Each row is a point on a landscape with many peaks, with its height.
From any point a climber steps to the highest of the 2 points nearest to it. It stops when none of these is higher. Distance is the straight distance between rows; heights are no part of it.
Z663: [ 0.43 -3.18 -0.30  3.79 -1.43  2.45  2.52  1.24  1.50 -0.29  0.96 -2.09
  2.74 -1.91 -1.37  1.73  0.23  0.18  0.66 -0.96 -1.18  2.44]  h=7.58
Z894: [-2.68  1.13 -1.12 -4.16 -0.34  1.43 -1.57  1.90  0.55  0.09 -2.60 -1.62
 -1.13  0.44  1.78 -1.47 -1.79 -1.42 -0.37  0.22 -0.96 -2.78]  h=5.00
Z675: [-0.65  2.32  0.73 -2.80 -0.18 -2.72  0.32  1.25 -1.51 -3.47 -1.72  2.85
 -3.55  2.23 -0.28 -1.77 -0.02  0.71  0.48 -0.72 -1.43 -1.50]  h=6.04
Z82: [ 0.00  0.93  0.04 -0.05  1.20 -0.32 -0.07  1.14 -0.89 -2.89  0.02  1.69
  0.54  2.90  1.42 -1.39  1.34 -0.33 -2.32  2.49  2.02 -0.19]  h=4.54
Z361: [ 0.22  2.13  0.82 -2.36 -0.47  1.29 -2.63  3.18  0.04 -2.30 -1.50 -1.16
 -2.46 -1.00 -2.43  1.63 -1.80  1.14  1.24 -0.35 -0.45 -2.76]  h=6.24
Z775: [-0.63  0.12  2.81  2.44  1.81 -1.16  2.12  1.98  0.28  1.15  1.49  0.00
 -0.21  0.52  2.04  0.55  1.26 -0.75 -1.59  0.27 -0.35  0.79]  h=4.75
Z964: [-2.88 -1.23  0.62  0.61 -0.69 -1.43 -2.68  2.79 -0.43 -0.69  0.64 -0.40
  2.43  1.42  0.06  0.22  2.41 -1.06 -1.54  1.47  1.03 -0.67]  h=0.90
Z395: [ 1.82  0.52  3.99  1.27  1.54 -0.75 -0.42  1.23  0.07 -0.29 -0.16  3.64
  0.49  0.98  0.89  1.19 -0.87  1.74  0.11  0.27 -0.72  1.27]  h=6.17
Z382: [-1.20  0.93 -0.83 -5.10 -1.29  1.28 -0.88  1.23  1.36 -2.94  1.54 -0.25
 -1.27 -1.47  0.73 -1.02 -0.07  0.89  0.95 -3.41 -2.01  1.19]  h=4.41
Z741: [-0.27 -0.94 -1.28  0.94  0.64 -1.04 -2.98 -3.03  0.36  1.74  1.00  3.61
  0.07  1.45 -1.83  0.61 -1.24 -0.48  0.23  0.78  0.03 -0.88]  h=2.79
Z589: [-2.14 -1.98  0.53 -0.28 -0.20 -3.80 -1.14  2.39  0.22 -0.35  0.69 -0.73
  1.56 -0.67  1.83 -2.03  1.01 -0.52 -0.67  2.52  0.65 -2.40]  h=0.82
Z632: [ 2.54 -0.27 -1.10  1.25  0.82 -2.23 -1.24  1.75 -1.60 -1.94  2.47 -1.22
 -0.77 -1.27 -0.89  0.54  2.68  1.61 -1.15 -0.34 -1.47  0.30]  h=5.31
Z182: [ 3.34 -0.26 -1.05  0.91  3.43  2.42 -1.29 -2.17  1.28  1.00 -1.32  1.70
 -1.29  0.18  0.16 -0.88 -1.13 -1.92 -1.02  2.63  1.43 -0.95]  h=1.63
Z729: [ 2.74 -0.47  0.89  0.03  2.60 -0.07  3.43  1.89 -0.70  0.91 -1.10  3.65
 -0.62  1.57 -0.45 -0.02 -0.68  0.02 -0.32 -0.96  1.59 -0.17]  h=2.44
Z337: [ 3.21  0.70 -3.01  0.94  0.72  1.52  0.74 -0.05 -0.05 -1.19  0.46 -1.25
 -1.35 -3.49  0.56  0.86 -0.10 -0.99  0.04 -1.18 -0.58  0.75]  h=4.79
Z491: [ 0.11  0.71  0.79  0.22 -0.01  1.50 -0.32  0.29 -1.32 -1.16 -0.98  1.29
  2.86 -0.49  0.23  2.43 -0.43  1.15  1.10 -2.60 -0.12  1.14]  h=4.30
Z274: [-0.36 -1.77  0.11  2.58  0.13  1.23  0.30  1.61  1.94  1.35  1.30 -2.17
  0.51 -2.19 -1.79  1.06  0.26 -0.87 -0.14  1.53 -1.62  0.07]  h=6.22
Z931: [-2.78  0.85  1.27 -1.08 -1.00 -1.79 -1.12  0.80 -0.60  3.52  1.30  0.83
 -0.55  2.87  0.74 -1.23  1.20 -0.07 -1.92  1.63  1.45 -0.36]  h=6.00
Z814: [-0.96  0.44  0.34  0.54  1.09  1.54  0.17 -0.15  1.09  0.83  1.59 -2.98
 -0.49 -1.65 -0.20  2.68 -1.55  0.07  0.39 -1.51 -0.06  3.82]  h=2.76
Z640: [ 1.93 -2.03 -0.49  2.52  1.35 -0.57 -0.45  1.87 -0.38  0.36  1.13 -0.80
  0.58 -1.94 -0.27  0.31  1.89 -0.71 -1.07  1.40  0.18 -1.14]  h=5.67
Z662: [-0.75 -0.96  0.15  1.98  0.19 -1.34 -1.70 -1.55 -0.19  2.07  0.10 -1.32
  0.81  0.19  0.22  0.18 -0.31 -0.03  1.36  5.93  2.86 -1.81]  h=2.19
Z721: [-1.62  0.57 -1.48  2.48 -0.66 -1.01  0.33 -1.66  0.13 -1.51 -0.90  0.78
  2.31  1.42  1.01 -0.36  2.06 -1.42 -1.87 -0.79 -0.74  0.75]  h=3.41
Z511: [ 3.93 -0.07 -1.50 -0.01 -0.61 -1.56  1.62  1.30  0.11 -3.02  1.02  2.65
  0.45 -1.27 -1.32 -2.08  0.55 -0.46  0.27 -0.34  0.15  0.11]  h=1.14
Z349: [-2.53 -0.12  0.45 -0.06  2.67  3.20  1.90 -0.97 -1.70  3.14 -3.72 -3.28
  1.27  2.17  0.88 -0.30  1.49 -1.31 -1.00  2.64  2.06 -1.28]  h=5.18
Z587: [-0.34  0.79  0.47 -1.04  2.28 -0.22 -0.85  2.14  0.99 -0.36  2.41 -1.71
 -2.24 -0.23  2.31 -1.55 -1.84  0.45 -0.18  2.90  0.47  1.43]  h=3.08
Z765: [ 2.13  1.50 -2.57 -1.44  0.18  1.57  0.61  1.23  0.55 -2.27  0.06 -1.50
 -0.03 -2.17  2.90 -1.77 -0.95 -0.67 -1.49 -0.68 -1.34  0.75]  h=4.42
Z791: [-0.85  1.11  3.58  0.86 -1.08 -2.66  0.15  3.21 -0.63  0.77  1.40  1.51
 -1.99  1.14 -1.79  2.53 -0.15  0.69 -0.98  0.15 -0.11 -0.37]  h=5.60
Z73: [ 0.41  1.00  0.12  0.47 -1.30  1.32  3.50 -0.84 -1.43 -1.59  0.78  0.62
  0.55 -0.77  0.70  0.88  0.22  0.00  0.65 -2.71 -0.24  3.91]  h=3.49
Z308: [ 1.46 -0.36 -1.26 -2.75 -2.99  0.25 -0.84 -2.44 -1.86 -1.94  1.73 -0.36
  1.48 -2.75  2.20  1.11  0.27  1.05  3.47 -2.78  0.47  2.85]  h=3.59
Z216: [-1.61  1.09 -0.26 -4.12  1.25  2.73 -2.32  1.34  0.02 -1.72 -1.56  1.04
  0.21  2.06  2.16  2.65 -1.60 -0.21 -0.89 -2.04 -0.97  0.77]  h=3.84
Z537: [-0.05 -1.19 -0.81  1.61  0.96 -2.40  2.61  0.18 -1.23  1.23 -1.83  0.77
 -0.28  0.52  2.70 -0.83 -1.39 -1.24  0.67  0.83  1.79  0.33]  h=4.56
Z567: [-2.90  1.81 -0.48 -1.93 -0.49  0.23  0.39  2.20  1.00  1.09 -1.21 -3.16
 -1.30  0.86  1.70 -1.38  0.34 -2.17 -2.88  0.41 -1.38 -1.42]  h=5.25
Z756: [ 1.18 -0.64 -0.10 -3.92  0.81 -2.56 -1.66  3.38 -0.43 -2.38  1.78  0.20
 -1.36  1.64  1.85 -3.12 -2.02  1.77  1.22 -0.99  0.28 -2.14]  h=3.28
Z215: [-2.00  0.77 -0.49 -0.62  0.78  0.25 -0.18  0.49 -0.40  3.17 -1.70 -0.64
  0.15  1.76  0.12 -0.46  0.63 -0.95 -0.23  1.64  2.10 -1.12]  h=5.69
Z626: [-0.20 -0.45 -2.05 -1.39 -2.06  1.57  0.90 -1.07  1.35  2.78 -0.57 -1.79
  0.70 -1.89 -0.37  4.78 -0.55 -2.02  1.40 -2.83 -1.96  2.64]  h=2.63
Z398: [ 0.44  0.72 -1.16 -4.34 -1.47 -2.33 -1.96  1.18 -1.00 -3.44  0.40 -0.47
 -1.73  0.47  1.01 -1.47  0.42  3.00  1.92 -1.97 -2.26 -2.41]  h=3.48
Z171: [ 1.08  4.05 -0.77 -0.09 -1.60  1.62  1.68 -0.89 -0.89 -2.08 -0.77 -1.78
 -1.22 -1.33  1.54 -2.17 -0.94  0.07 -0.64 -0.05 -0.27  0.44]  h=4.13
Z162: [-1.94 -1.38 -0.06  4.66 -0.90 -1.37  3.47 -2.18  0.39  1.12 -0.55 -2.21
  0.74  0.06 -0.92  1.35  0.60  0.59 -1.67  1.02 -2.44  1.47]  h=2.87
Z210: [ 0.91 -4.01 -0.68  1.57 -0.98 -0.36  0.35 -3.60 -0.90  3.59  1.68  0.94
 -1.52  0.75 -2.21 -2.39 -0.14  0.23 -0.20  0.42 -0.44 -2.73]  h=3.26
Z183: [-0.71  1.19  0.00 -2.72 -1.89  0.81  1.02  0.59 -0.16 -5.69 -1.10 -1.30
  0.63 -0.52  1.92  2.22  0.34  0.20  0.46 -3.47 -0.72 -0.66]  h=3.34
Z280: [ 0.63  1.44  3.57 -0.70 -0.39 -1.54  0.61  3.17  0.05 -2.08 -0.94  2.21
 -0.56  0.05  0.46 -0.21 -2.69  0.57  0.93  0.16  0.59 -1.08]  h=5.40
Z305: [ 1.83 -0.71 -3.00  1.40  2.12  0.71  0.28 -0.10  0.53 -0.66  1.67 -0.13
 -1.05 -0.89  0.13  2.59  0.66 -0.51 -2.29  1.30  0.48  1.18]  h=5.23
Z739: [ 0.31 -2.67 -2.36  1.80 -0.64  0.26  1.47 -3.60 -0.38  3.62  0.65  1.53
 -0.09  1.63  0.06 -3.68 -0.53 -0.33 -0.58  1.42  2.04 -0.27]  h=3.66
Z603: [-1.93  0.32  0.86  1.75  0.12  1.60  0.29 -1.74 -0.02  2.56 -0.57 -2.10
  1.93 -0.37 -0.91 -1.60 -0.70  1.02  1.91 -2.73  1.05  2.77]  h=1.01
Z353: [-1.92 -1.31  1.55  2.12  2.30 -1.25 -1.97 -0.33  2.26  0.18 -1.23 -0.63
 -0.41 -2.21 -0.58 -0.94 -0.87 -0.85  2.38  0.87 -0.52 -0.29]  h=3.90
Z919: [ 1.98  2.31  1.65 -0.97 -0.50  2.33 -1.98  0.51  0.81  0.83 -0.58  0.83
  0.00  0.23 -1.56 -1.25 -0.89  0.34  0.37 -0.47  0.20 -0.91]  h=5.66
Z417: [ 1.62  1.37 -0.72 -0.54  1.13  0.17 -2.35 -1.17 -1.04 -1.18 -1.16 -1.19
 -2.06 -0.18  1.58 -2.33 -0.06 -0.22 -0.73  1.33  0.09 -2.24]  h=3.87
Z654: [-0.94  0.22 -1.50 -5.63 -3.57  1.37  0.45  1.55  1.88 -4.13 -0.04 -1.52
 -0.97 -1.65  2.29  1.77  0.04  0.63  1.11 -2.50 -2.66 -0.59]  h=4.00
Z86: [-1.04  1.79 -2.21 -2.00 -0.73  0.50 -0.45 -1.19  1.83 -2.04  0.06  1.42
  1.59  0.52 -0.38  0.71  0.74 -2.48 -1.51 -1.75 -1.87  0.79]  h=2.65
Z953: [ 0.80 -0.59 -0.47  1.03 -0.49 -1.46 -1.38 -3.57 -1.12  2.56  1.89  2.78
 -2.64  1.44 -1.76 -0.75  0.81 -0.20 -2.26  0.62 -0.41 -1.93]  h=2.98
Z283: [-3.49  2.26  1.91 -1.45 -1.28 -1.17 -0.60  2.49  0.90 -0.49  1.68  0.61
 -0.50  1.85  1.44  0.44  0.78 -0.35 -2.83  0.90 -1.40  0.32]  h=6.37
Z431: [-2.19  0.61  1.35  0.48  0.46 -1.18  1.37  2.47  2.66 -1.58 -2.35 -3.39
  1.26 -0.74  1.76 -2.43 -0.17 -1.18  0.72  1.04 -0.67 -0.56]  h=0.57
Z295: [-1.34  0.59  0.45 -0.98 -1.17 -2.75  0.50  1.41 -0.25 -2.89 -0.04  3.78
 -0.95  0.66 -2.31 -1.53  0.49  0.12  0.79 -1.23 -0.37 -0.10]  h=7.05
Z955: [-0.03 -2.06 -2.57  0.97 -0.66  0.03  1.48 -2.06 -0.16  3.03 -2.08 -3.89
  0.80 -0.92 -0.30  2.42 -2.95 -0.76  1.93  0.37 -0.03  2.96]  h=3.47
Z14: [ 0.91  1.81  2.71 -0.17 -0.49 -2.35 -0.97  1.00 -2.23  2.15 -0.29  0.94
 -2.47  0.69 -1.42  0.71 -0.19  0.71  0.39  0.41 -0.02 -2.88]  h=5.95
Z482: [ 0.99  2.51 -1.50 -1.90 -1.90 -1.98 -2.49 -0.59 -0.87 -2.71 -0.50 -0.75
 -1.11 -0.63  1.74 -3.66  0.53  0.78 -0.68  0.24 -1.61 -3.45]  h=3.70
Z678: [ 0.94  0.40  0.11  1.36 -0.33  2.61  2.15 -2.93 -1.14 -0.84  0.25 -2.36
 -0.04 -2.55 -0.10  2.02 -0.07  1.25  1.97 -2.33  0.19  3.48]  h=2.94
Z779: [-0.72 -2.11 -2.23  1.77 -0.75 -1.82  2.50  0.28  0.23  2.81 -2.23 -0.84
  1.22 -1.03  0.95  0.50 -1.70 -1.90  1.48  1.36  0.49  1.94]  h=4.02
Z849: [ 0.35 -0.05  0.84  0.07 -2.03 -2.41 -0.76 -2.07 -1.54 -0.24  1.20  1.05
  0.13 -1.83 -2.38  2.97  1.21  1.39  2.79 -2.81  0.41  0.58]  h=3.64
Z44: [-0.50  0.82  1.41 -0.23  2.41 -1.41 -3.34 -0.58 -2.75  1.40  0.68  0.64
 -1.85  0.89 -2.08  0.16 -0.12  2.66  0.40  0.27  1.14 -0.70]  h=6.31
Z815: [-2.25 -2.31  2.25  1.36  1.98  1.13  0.99 -1.40  0.69  2.30 -2.00 -2.65
  3.31  0.72  0.93  2.47  4.07 -0.64 -0.52  4.57  0.24 -2.97]  h=1.67
Z713: [ 0.11  0.98 -1.26 -2.89 -4.27 -0.20 -0.12 -0.50 -0.33 -2.34  0.73  1.11
  1.42 -0.11  3.44  0.52 -1.94  1.39  1.45 -1.60 -0.41  1.17]  h=3.00
Z201: [ 3.96 -0.78 -1.72  1.13  1.78 -2.29 -1.23 -1.94 -0.51 -0.97 -0.32  2.11
 -2.57 -0.38 -1.68 -0.70  0.58  0.04  0.95  1.12  0.93 -2.35]  h=1.38
Z590: [-0.25  0.73 -2.14 -1.67 -0.91  1.01 -0.05 -2.03  0.59  0.40  1.67  0.60
 -0.57 -2.72 -1.85  2.35  0.85 -1.44  2.00 -3.88 -2.20  1.18]  h=2.20
Z448: [ 3.46 -1.03 -0.04  1.29  2.05  2.30  1.82 -0.66  0.33  1.47  0.48  3.26
  0.36  1.10  1.87 -1.10  0.04 -2.12 -1.43  2.34  1.44 -0.75]  h=1.77
Z363: [-1.19 -1.94  0.79  1.32 -0.31  0.04 -0.60 -2.08  0.43  3.40 -1.29  0.06
  1.36  1.75 -0.62  0.73 -2.81  0.28  2.46  3.31  2.77 -0.63]  h=2.36
Z464: [ 0.07  0.07  2.20 -0.51  2.32 -0.48  3.08  2.13  1.12  1.77 -0.84  3.31
 -1.34  0.64  0.21 -2.04 -0.58 -2.43  0.79  0.98  0.99 -1.06]  h=2.16
Z633: [-2.49  0.89  3.01  0.11 -0.08 -1.09  2.70  1.81  0.64  0.27 -2.55 -0.78
  1.91  1.95  2.31 -2.57  0.86 -0.83 -0.53  3.37  0.88 -0.12]  h=0.42
Z872: [ 1.65 -1.46 -0.02  2.72 -2.27  2.09  3.34  0.74  2.56 -1.11  0.42  0.15
  1.55 -2.13 -3.01 -1.44  0.72  0.83  1.75 -0.20 -0.09  0.56]  h=5.91
Z656: [ 1.90  1.51  0.41 -0.97  0.15 -1.01 -1.64  1.39 -2.08 -1.79  0.88  0.67
 -0.10  2.60 -0.47 -1.05  1.32  2.37 -2.89  0.18  1.26 -0.62]  h=4.77
Z339: [-0.14  0.75  0.12  1.08 -0.91 -1.99  0.50  1.92 -0.72 -0.40 -2.08  1.82
 -1.05  0.88  1.29  1.72 -1.87 -0.75 -0.05  0.23  1.06 -0.86]  h=5.08
Z456: [-0.97  1.74 -1.97 -1.36 -1.48  2.73  0.08 -2.23  1.79 -1.33  0.48  1.06
  1.73 -0.53 -1.71  2.31  0.56 -0.97  0.27 -2.56  0.67  2.62]  h=2.17
Z207: [ 0.94 -0.80  0.05 -0.44  4.05  0.78  3.12 -1.05  0.88  2.72  0.81  2.33
 -2.25  0.75  0.85 -2.63  0.48 -2.73 -1.34  0.77  0.94 -0.41]  h=1.96
Z224: [-2.05 -1.37 -1.42  1.10 -0.57 -0.85  0.25 -1.51  0.17  2.72  2.32 -0.90
  0.53 -0.47 -1.05 -1.05  0.71  0.33 -0.09 -1.87 -0.60  2.65]  h=1.20
Z763: [ 1.15  0.28  0.52 -2.59  2.29 -0.52 -2.66  2.72 -0.51 -3.40  1.74 -0.95
 -1.41  0.46  1.24 -1.72 -2.15  2.56 -0.16  1.47  2.10  0.29]  h=3.17
Z211: [-0.01 -2.16 -1.79  0.65  0.93  1.95 -0.50 -0.23  1.94  1.01 -3.12 -1.40
  3.61  1.23 -1.43  1.21 -0.42 -2.55  0.01  0.16  0.15  2.19]  h=1.28
Z335: [-2.05 -2.15  0.72  2.59  0.53  1.06 -1.33 -0.72  2.03  3.33  1.02  0.73
  0.94  0.71 -4.13  0.50  1.28  0.30 -0.09  0.14 -0.86 -1.95]  h=0.58
Z551: [-2.18 -0.40 -0.73 -4.61 -1.19  1.06 -2.38  2.16  0.37 -0.71  0.11  0.09
  0.46  0.76  1.05 -2.83 -0.21  0.19  0.57 -1.40 -1.90 -1.36]  h=4.74
Z21: [ 0.04  0.88 -0.47  0.86  1.24  1.72 -0.07 -1.65 -0.20  1.61  1.63 -1.73
  0.22  1.36  1.98 -1.60  0.28 -0.41 -4.07  2.96  1.33  1.74]  h=3.57
Z371: [-0.01 -2.27 -1.13  0.40 -0.55 -1.41 -2.23 -1.06 -1.32 -0.37  2.52  1.30
 -0.25 -0.57 -3.10  1.41  0.77  2.30  1.23 -1.26  1.56  0.30]  h=3.21
Z787: [ 0.23 -0.05 -0.63  1.09 -3.35  2.45  1.53 -1.18  0.54  1.47 -0.65 -0.15
 -0.16 -3.08 -3.67 -0.65  1.37  0.26  1.75 -1.32 -1.16  0.57]  h=4.96
Z346: [-0.94 -1.40  0.40  1.25  2.22 -1.36  0.11  1.68  2.33 -1.21 -0.53  0.06
  0.80 -4.27 -0.97 -0.29  0.46 -1.60  2.73 -1.86 -1.13  0.42]  h=4.57
Z393: [-1.72  0.86 -1.10 -1.43  1.01  0.97 -0.56  0.71 -1.44 -3.15 -1.29  0.70
  0.82  3.65  1.67  0.90 -1.52 -0.15 -2.52 -0.23  0.97  0.01]  h=4.21
Z328: [ 1.57  2.61  1.59 -1.41 -2.38  1.69  0.19  0.38 -0.42 -1.40  0.94 -1.34
 -1.56 -2.77  1.75 -0.99 -0.56  1.96  0.50 -2.37 -2.16 -0.36]  h=3.88
Z329: [ 1.57  1.36  0.77 -3.76 -1.30  2.06  0.18  1.77 -3.05 -3.83 -0.05  0.71
 -0.57  0.09  1.00  2.33  0.61  1.92  1.36 -3.47 -0.23  0.02]  h=2.78
Z479: [ 2.70 -1.56  0.66  0.70  4.09 -1.62 -0.38  1.67 -1.61  0.01  1.62  3.77
  0.15  2.84  0.20 -1.13  0.94  0.56 -1.06 -0.39  1.65 -0.05]  h=2.73
Z75: [ 1.93 -1.81 -1.16  1.53  2.22 -1.25 -0.45  0.34 -0.53 -1.45  1.72  2.88
  0.25  1.95 -2.99  0.18  1.00  2.85 -1.43 -0.66  2.08  0.51]  h=2.93
Z463: [ 0.49  0.31  0.57 -0.32  2.03  0.95  0.56  1.99  0.72 -3.10 -2.44 -0.64
 -0.76 -2.15  0.18  0.80 -0.12 -1.12  1.66 -2.74 -1.17 -0.87]  h=5.70
Z266: [-0.65 -1.97 -0.01  3.56  1.43  0.77 -0.20 -2.78  1.13  2.60 -2.31 -1.38
 -0.49  0.49 -3.53 -0.95  0.60 -0.96 -0.13  1.32  0.43 -2.77]  h=0.79
Z13: [ 1.65  1.04 -2.44 -1.95  0.80 -0.97 -3.42 -0.77 -3.05  0.08  1.34 -0.40
 -2.86 -0.84 -1.80 -0.38  0.16  0.73 -0.29 -1.16  0.97 -0.65]  h=5.99
Z364: [ 0.32  2.78  0.63 -2.38 -5.49  0.04  0.86 -0.96 -1.28  0.46  1.15  2.29
 -0.22 -0.95 -1.25 -0.31 -0.34  0.85  2.32 -2.22  0.08  1.29]  h=4.81
Z649: [-0.05 -1.37 -0.14  2.14 -1.03  0.39 -0.57 -2.67  0.22  3.00  3.81  0.76
  0.53  0.74 -1.24  0.86 -1.68  2.40 -1.48 -0.39 -0.56  2.45]  h=1.36
Z560: [-0.85 -3.78 -0.41  1.29 -1.41  0.11 -2.27 -1.39 -0.49  3.60  0.09  2.31
  0.21  1.17 -2.25  2.11 -1.93  0.24  1.32  1.26  1.79 -2.11]  h=2.58
Z281: [ 1.80  0.29  1.52  0.48 -1.21 -0.45 -0.41  0.09  0.51  3.29  4.22  0.85
 -0.90 -0.27 -0.26 -1.23 -0.65  1.46 -0.28  1.28 -0.60  1.84]  h=1.46
Z677: [-1.13  0.10  0.05 -0.55 -0.97 -2.65  0.47  3.10  0.28 -1.80 -1.28 -0.25
  0.76 -0.34  2.06 -2.95 -0.41  0.14  0.60  0.62 -1.42 -0.28]  h=0.72
Z916: [-2.49  0.43  0.54 -0.57 -0.55 -1.18  0.92  2.30 -0.03  0.25 -0.53 -0.34
 -0.50  0.30  1.15  0.04  1.87 -1.44 -2.87 -1.67 -2.96 -1.79]  h=5.73
Z15: [ 0.89  1.22 -1.37 -1.21  2.11  0.29  0.02 -0.47 -0.95  1.68  0.79 -0.99
 -1.60  0.37  3.64 -1.19  1.18 -0.71 -2.23  3.54  1.21 -1.83]  h=3.71
Z341: [ 0.74  1.95  0.00 -1.23 -2.19  1.24 -0.24 -0.93  0.35  3.06  0.16 -0.27
 -0.56 -2.39 -1.85 -0.47 -0.65  1.01  2.81 -0.99  0.43  1.03]  h=5.28
Z26: [-1.49 -1.03  2.58  2.72  3.80  0.40  1.30 -0.06 -1.46  1.22  1.31 -2.81
  1.65  0.86  2.41 -0.08  0.95  0.63 -1.66  1.03  1.17  1.34]  h=4.32
Z910: [ 0.37  0.78  4.12  3.16  1.76 -0.08  1.43 -1.07  0.21  0.46 -0.36  2.11
  0.60  1.54  1.84  0.26  1.34  0.51 -0.97  1.73  0.03 -1.11]  h=5.33
Z957: [-1.14 -4.06 -0.06  3.39  1.31  1.18  1.52 -2.24  1.73  2.27 -3.05 -3.50
  1.88  1.56 -1.46  1.61  2.13 -2.63 -0.76  2.75  0.42 -2.56]  h=1.18
Z881: [ 2.45  2.26  1.73 -1.69 -0.63  2.77 -2.10  2.06 -1.35 -0.89  0.51 -0.73
 -1.18 -1.23 -3.11  1.56  0.58  1.72 -0.09 -0.52  0.67 -1.58]  h=5.96
Z926: [-1.28 -0.57 -1.59  1.75 -1.70  1.08  0.31 -1.62  0.51 -0.21 -3.64 -0.89
  4.48  0.66 -0.71  1.39  0.05 -0.51  1.14 -2.35 -1.71  3.07]  h=1.75
Z518: [ 0.82 -1.41 -1.12 -0.78 -2.46  1.00  0.70  0.41  0.90  4.07 -0.95 -1.54
  1.83 -0.38 -0.21  3.65 -2.78 -1.91 -0.28 -0.05 -1.04  1.80]  h=3.01
Z299: [-1.68  1.57  2.66 -0.15 -1.99 -0.91  0.21  0.15  0.39 -2.91 -0.67  2.88
  1.72  1.15 -1.30  1.81 -0.21  0.54  0.98 -2.45 -0.34  1.03]  h=5.39
Z529: [-2.23  0.08  0.43 -1.86  0.78 -0.07 -1.58  3.13 -0.20 -4.17 -2.84 -0.62
 -1.67  0.14 -0.24  2.66 -1.34 -0.34  2.34 -2.25 -1.05 -1.78]  h=7.02
Z76: [ 0.38 -0.32 -2.18  2.19 -0.14 -1.55  0.93 -1.72 -1.11  0.18 -0.20  1.72
  0.26  1.41  0.75 -2.13  0.02  0.13 -1.01  0.24  0.75 -0.30]  h=4.07
Z355: [ 2.21  1.28  0.91 -2.09  0.24  2.30 -0.53 -0.47  1.79 -2.16 -0.15  0.67
 -0.67 -4.24 -0.95  0.30 -0.09 -0.80  2.34 -1.91 -1.03 -0.09]  h=4.76
Z786: [ 1.49 -0.61  1.94  2.36  0.92  1.26  0.32 -2.58  1.32  3.09  3.17  0.62
 -0.52 -0.02  0.48 -1.05 -0.03 -0.85 -1.62  1.68 -0.91 -0.14]  h=1.55
Z129: [ 4.88 -0.42 -1.72  0.08 -0.15 -1.75 -0.85 -0.30  0.48 -0.63  0.35  1.71
 -0.76  0.47 -2.80 -3.71  0.86  0.96 -0.22  0.12  1.12 -1.03]  h=1.27
Z66: [-1.24  0.48  0.38  3.79 -0.01  0.77  2.17 -3.10  1.17  2.41  0.41 -2.80
  0.82  1.31  0.21  0.61  1.48 -0.21 -3.55  3.42 -0.46  1.57]  h=3.29
Z135: [-2.83  0.49  0.88 -3.11 -3.09 -0.80  0.64  2.44  1.69 -3.84 -0.02 -1.38
 -2.01 -0.54  1.97  2.85 -1.47  0.86  1.02 -0.69 -3.15  0.72]  h=3.55
Z347: [ 2.06  0.71  1.03 -3.30 -3.29 -1.77  0.24 -1.28 -2.31 -1.24  1.65  1.12
 -0.90 -1.59 -0.37  1.14  0.64  2.48  3.11 -3.13  1.76  1.10]  h=4.26
Z294: [-1.18 -1.50  0.68  1.02  0.07 -1.24 -0.09 -2.18  1.12  1.27 -1.08 -0.56
  2.70  1.24  1.53  0.65  2.45 -1.25 -0.35  6.10  1.46 -1.53]  h=2.01
Z778: [-0.30 -0.42  1.23  1.27  1.22  0.32  2.58 -3.26  0.67  4.25 -0.25  0.51
 -0.58  0.86  0.79 -2.05  0.83 -2.62 -1.92  1.75 -0.55 -1.78]  h=1.73
Z429: [ 0.98  2.38 -1.26 -0.69 -1.19 -0.77  0.13  1.19 -0.63 -0.68  1.47 -0.12
 -1.48  0.54 -0.84  0.99  0.48  1.50 -2.13 -0.24 -0.73  1.04]  h=4.99
Z292: [-2.07 -0.93 -1.18  0.54 -0.51 -0.74 -1.80  2.02  1.08 -0.56 -1.02 -1.97
  2.02  0.54 -1.05  1.41  0.18 -0.89  0.37  1.36  1.46  2.13]  h=1.02
Z338: [-2.54 -0.58  2.48  1.98  4.92  2.28  2.11 -1.63 -1.81  2.48 -1.44 -2.82
  0.24  1.81  1.26 -1.96  0.56  0.36 -0.98  0.94  1.76 -1.35]  h=4.69
Z289: [ 2.38  0.17 -2.19 -2.61  0.03  0.18 -2.64 -0.24 -0.84 -2.87  0.29  0.87
 -0.90 -2.43 -0.64  0.73  1.37  0.03  1.41 -2.25 -0.10 -0.63]  h=5.44
Z368: [ 2.33 -1.18 -2.01  1.53  1.62  1.37 -1.56 -2.39  0.28 -1.01  0.09  1.05
 -0.72 -2.02 -0.97  0.15 -1.18  0.15  1.34  2.02  1.72 -1.10]  h=1.51
Z704: [-1.31 -0.64 -0.51  3.93 -0.81 -0.52  1.49 -3.63 -0.54  1.48 -2.98 -2.07
  2.88  1.38  0.05  1.25 -0.98  0.37 -0.41 -1.79 -1.03  2.33]  h=2.29
Z71: [-0.90  0.28  1.18  0.23  2.01  0.98 -0.97  1.45  1.24 -0.86  1.26 -2.76
  1.15 -1.12  1.25 -0.92 -2.67  0.96  0.08  0.19 -0.60  3.30]  h=2.95

Call two points neighbours if one is among the 2 nearest of the other. Go from one point of each pair to the other, from neighbour to neighbour, staying as high as possible. Name the lowest point that can't be avoided.
Z529, Z663: Z787
Z537, Z283: Z26
Z663, Z44: Z355
Z295, Z417: Z398

Where does a climber stop that starts at each point below?
Z135: Z283
Z393: Z663
Z183: Z283
Z589: Z417
Z814: Z417
